Points on a hilly landscape, in no order, each with its height.
A climber steps from a point to the highest of its 2 nearest points, and stops where none of them is higher. Distance is the straight distance between rows; heights are no part of it.
k_937 h=5.18: [ 96 107  71 142 108 138 104 148 138 155 129 149 216 116 151  89 127 102
 107 101 120 145  78]
k_485 h=4.64: [143 148 116 132 134 113  84 115 124 161  99 135 148 108 191  94 165  79
 126 190 138 128 110]
k_526 h=2.43: [182 115 176 121 108 125 139 116 136 140 116 129 168  98  66 130 130 176
  98 109 161 142 194]
k_694 h=5.83: [155  91  85 170  89  63 122 186 126 123 163 113 148 128 179 140 111 142
 185 103 142 145 147]
k_426 h=7.14: [122 154 151 178  80 104 156 137 137 130 121 141 151  91 193 114 112 122
 126 118 132 111 168]
k_156 h=1.29: [106  85 165 118 137 127  93 111  80 188 144 135 104 104  98 137 117 140
 111 144 105 104 117]
k_84 h=4.10: [ 83 124 151 169 169 110 126 126 128  71 129 122 104 136 142 148 167 124
 163  85 145 100 128]
k_583 h=2.77: [ 96 167 186 116 103 161 161 122 118 112 109 125 131  71  40 144 114 165
 121 148 142 125 160]
k_990 h=4.33: [143 116 168 120 165 170 127 102 130 123  81 141  97 158 132  99 136 153
 125 142  94  99 169]
k_217 h=2.01: [157 100  88 114 194  82  62 131 158 128 116 103 122 159 171 115 136  97
 133 149  97 180  90]
k_947 h=6.11: [166 149  86 125 160  99 133 176 101  99 143 156 123 155 132 140 153  81
 148 168 139 142 134]
k_404 h=4.93: [ 99 137 179 116 172 114 121 101 119  96 156  94  40 143 106 162 137 128
 143 157 136 110 121]
k_498 h=5.79: [116 145 130 133 141 126 119 114 165 128 148 136 150  80 132  94 180  93
 153 129 174 188  75]
k_86 h=2.65: [110 115 163 118 186 127 122 105 162 128 103 145  51 161 160  88 138  96
 165 142  77 173  93]
k_437 h=5.49: [170 157 130 187  96  94 115 113 143 144 139  98 169 112 202 127 119 107
 107 125 158  96 181]
k_341 h=0.57: [101 126 105 142  98  90 169 147 123 117 124 151  94 150 140 171 141 114
 148 172 166 101 108]
k_908 h=0.35: [ 66  93 169  95 124 183 163 109 124 130 142 148  50 176  79 153 124 146
 139 156 124 123 111]
k_139 h=3.61: [151 103  70  94  83 169 134 133 126 160  59 167 126 133 126  82 137 160
 100 164 120 146  92]
k_725 h=1.80: [189 140  82 131  93  96 108 140 158  97 139  80 199 123 124 170 113 140
 146  91 167 141 210]
k_877 h=3.71: [131 112 137 121 205  90 118 110 142 101 122 140 147 130 137 118 120 123
  97 114 117 129 118]
k_779 h=4.46: [ 62 134 117 159  67 115 130 166 116 153 141 142 196  65 117 100 125  91
 114 117 158 127  84]
k_379 h=6.48: [ 87 164 137 122 142 139 112 112 107 145 149 140 100  91 118 122 162  73
 168 119 140 156  68]
k_833 h=5.04: [132 165  92 138 109 116 172 152 144  87 141 145 200  68 126  89  96 130
  97  94 141 165 105]
k_151 h=4.27: [173  97  75 120  85 144 104 156 122 185 110 149 189 132 123  72 130 142
  87 111 107 154 107]
k_566 h=2.35: [132 127 133 112 187 105 121 110 162 110  83 116  80 152 194 119 150 114
 152 169 119 153 107]
k_657 h=7.47: [129  86  93 162 120  68 120 140 151 126 163 102 167 146 145 162 119 137
 136 113 167 122 146]
k_595 h=3.63: [144 135 180 100 128 194 122  67 102 148 167 102  87 123 109 135 120 167
  86 130 108 103 148]
k_250 h=6.89: [ 72 165 163 135 106 124 193 133 134 108 119 162 143  98  98 121  68 123
 105 106 130 119 106]
k_714 h=0.45: [ 99 132 157 134 104 141 177 148  97 137 159 175  64 167 112 141 112 121
 169 150 132 116 127]
k_773 h=4.62: [132 121 109 136  92 174 146 106 158 149 139 104 169 135 102 151 132 141
 116  80 123 120 138]
k_552 h=3.02: [185 122  74 109 159 141 103 126 155 124 123  98  77 214 167 127 194  88
 149 145 104 147 126]
k_304 h=2.14: [126 136 107 111  68 192 122 153 105 148  57 124 164  66  96 100 140 145
 101 140  96 113 143]
k_787 h=1.71: [198  81 122 110 183  57  93 133 124 133 137 126  94 149 149 134 132 118
 122 167 129 162 119]
k_256 h=3.78: [131 127 174  91 150 203 105  61 127 153 104 132  98 134 112  77 139 168
  97 114  88 123 132]
k_7 h=5.31: [180 128 142 130 149 134 112 140 105 126 101 133 126 162 130 149 122 136
 133 131  98  85 210]
k_225 h=2.55: [108 183 157 125 117 165 142 144  95 107 120 145 142  68  75 114 156 127
 135 110 145 132 124]
k_154 h=3.22: [148 114 128 138 193  77 108 105 133 116 175 117 143 175 138 155  83  92
  93  89 114 116 132]
k_584 h=5.43: [101 170 158 118 137 119 170 100 138  87 179  98  75 151  96 186  82 141
 123 132 146  97 113]
k_146 h=1.91: [ 84 139 131 135  30 174 167 148 110 138 117 119 130  41  93 116 110 141
 102 119 116 103 124]
k_234 h=7.35: [119 130 102 149  68 100 166 195 107 104 147 120 130 104 133 154  92 153
 163 115 121 141 123]
k_66 h=6.74: [218 114 135 108 180 130  72 102 137 125 106 108 129 177 121 135 141 155
 121 110 110 108 218]
k_255 h=0.26: [ 59  79 149 136  82 182 161 111 135 155 111 142  75 130 135 128 125 166
 132 142 134 102 100]
k_939 h=6.02: [122 124 113 128 170  97 134 161 105  64 128 123 138 163  69 192 106 144
 154 107 135  93 174]
k_247 h=2.73: [129 122 148 145  83  90 154 127 126 129 160 127 155  72  69 142 108 170
  89  95 181 128 138]
k_318 h=2.78: [186 125 120 113 216 108 112 117 134 102 168 104  79 190 128 167 126  90
 116 111 110 128 161]
k_106 h=3.24: [181 147 114 101 140 173  77 110 122 161  97  98 106 192 172  92 154 166
 115 108  53 103 147]
k_371 h=6.05: [ 90 204 159 143  94 108 180 133 110  97 153 117 131 116 100 161  57 135
 109 121 137  94 133]
k_458 h=2.37: [119 168 153  97 106 170 115 136 102 140 109 138 122  55 115 102 116 132
 136 147  94 146 117]
k_605 h=4.39: [179 155 109 173 101 131 110 131 139 148 106 125 186 145 207  77 175 114
 112 112 148 105 177]
k_697 h=2.85: [181 137  95  97 134 185 101 114 134 164 141  81  85 215 140 144 149 121
 145 117  66 127 141]
k_171 h=2.98: [ 84 113 209 122 100 130 160 121 135 137 136 133 116  92  50 129  79 191
  93 126 151 130 151]
k_275 h=0.88: [119  83 156 101 132 126 170 122 139  92 103 128  70 145 118 150  77 197
 122 171 121 118 163]
k_955 h=7.36: [111 120 120 123 130 154  85 150  95 153 166 119 111 120 125 117 158 111
 182  96  94 153  85]
k_853 h=1.03: [125  80 143 113 140 114 117 121  92 110 137  96  77 144 106 184  83 186
 123 156 120  81 177]
k_200 h=5.62: [ 99  82 113 164 153 112 109 159 134 149 111 127 197 166 117 151 138 127
 145  97 141 115 142]
k_17 h=4.54: [ 56 163 154 132 183 118 141 114 128  56 119 158  71 122 117 124 142 103
 170 102 139 123  98]
k_916 h=3.27: [122 121 186 131  86 166 153 101 136 164 145 138 109  85 111 112 108 173
 101  94 116 124 150]
k_923 h=4.40: [156 139 158 107 137 120 133 115 132 124 155 109  80 120 119 155 130 145
 156 171 121 146 140]
k_438 h=1.17: [129  58 128 136 137  89 112 135  81 154 144 140 122 122  89 154 104 170
  95 126 145  84 139]
k_788 h=3.73: [173 164  87 142 112 166 107 136 131 159  80 128 155 163 189  87 163 127
 122 124  93 117 145]
k_534 h=5.10: [142 152 167 142 157  93 142 146 109  98 129 142 122 143 113 167 104 132
 144 128 145  82 200]
k_604 h=6.12: [138 136  91 136 135 122  90 153 116 146 167 126 176 125 167  95 128  86
 142 115 101 151  97]
k_478 h=3.50: [195 143  59  99 140 151 131 119 162 134 132 122 126 186 162 101 181 109
 117 136 128 184  90]
k_336 h=0.71: [110 108 129 122  93 111 189 124 160 118  81 140 115 129 107 172 111 175
 121 167 175 120 129]
k_61 h=4.24: [177 137  86 133 119 122 144 123 166 131 151 122 181 165 133 124 175  98
 121 127 177 155 136]
k_503 h=3.23: [102  94 106  91 112 145 129 125 143 137  79 152 104  92 150 100 120 136
 130 158 121 154  67]
k_892 h=5.76: [138 116 106 140  91 150 167 154 127 122 171 139 144 130 102 129 141 158
 155  82 131 163 123]
k_925 h=5.11: [121 178  95 130 129 113 127 124 170 108 167 116 197 118 141  95 183  50
 136 154 183 186 105]
k_392 h=5.91: [109 175 127 121 115 136 158 140 110 120 134 161 173  69  94  90  66  94
  78 108 105 146 101]
k_179 h=4.15: [159 143 140 142 104 135 113 125 119 148 118 127 117 103 148 124 170 116
 141 177 155 131 148]
k_652 h=7.48: [160 149  81 128 158 112 119 168 102  60 138 101 137 142 117 181 156 112
 159 140 147 112 161]
k_91 h=4.12: [ 46 140 108 169  78 105 136 135 130 138 127 135 162  99 166 134 113 102
 138 132 171 107  70]
k_322 h=5.73: [ 72 128 144 145 137 163 165 120 137 126  97 178 149 129 129 100 119 117
 129 115 113 120 106]
k_357 h=2.97: [ 67  92 166  92 153 139 111  91 150 143  95 129  60 113 144 118 116 129
 154 170 104 165  59]
k_414 h=1.45: [177  82 139 108 168 127  69 125  91 174 138 124 104 157 129 116 148 134
 118 142  96 133 131]
k_450 h=2.10: [173 129 132 137 122 103 110 158 132 113 144 106 185 111  62 153 114 144
 144 105 155 131 209]
k_553 h=3.83: [ 62 141  78 135 127  95 125 129 153 100 104 105 159 111 181 139 108 105
 129 155 138 133  61]
k_296 h=4.45: [113  73 128 163 195  80 110 139 135 105 134 150 138 160 126 129 173 106
 144  88 139 123 118]
k_283 h=3.98: [151 113 135 104 113 161 112  83 120 183 148  83 147 138 112 158 106 146
  72 113 117  97 140]
k_897 h=5.28: [121 159 115 115 115 157  96 125 127 178 113 137 146 114 177 103 119  70
 134 143  76 147  67]
k_310 h=4.95: [ 74 141 126 129 149 118 159 108 132  90 116 176  99 126 179 101 135  94
 137 122 143 122  68]

Call two points neighbours if one is among the 2 nearest of the other. Go from one point of each pair to the other, from neighbour to neighbour, staying as high as possible. Name the lowest point that can't be avoided.
k_296 and k_604 => k_84
k_66 and k_604 => k_595
k_657 and k_234 => k_694
k_250 and k_955 => k_179
k_66 and k_652 => k_534

For each start below, name the point where the climber stops.
k_146 => k_234
k_908 => k_604
k_450 => k_234
k_156 => k_604
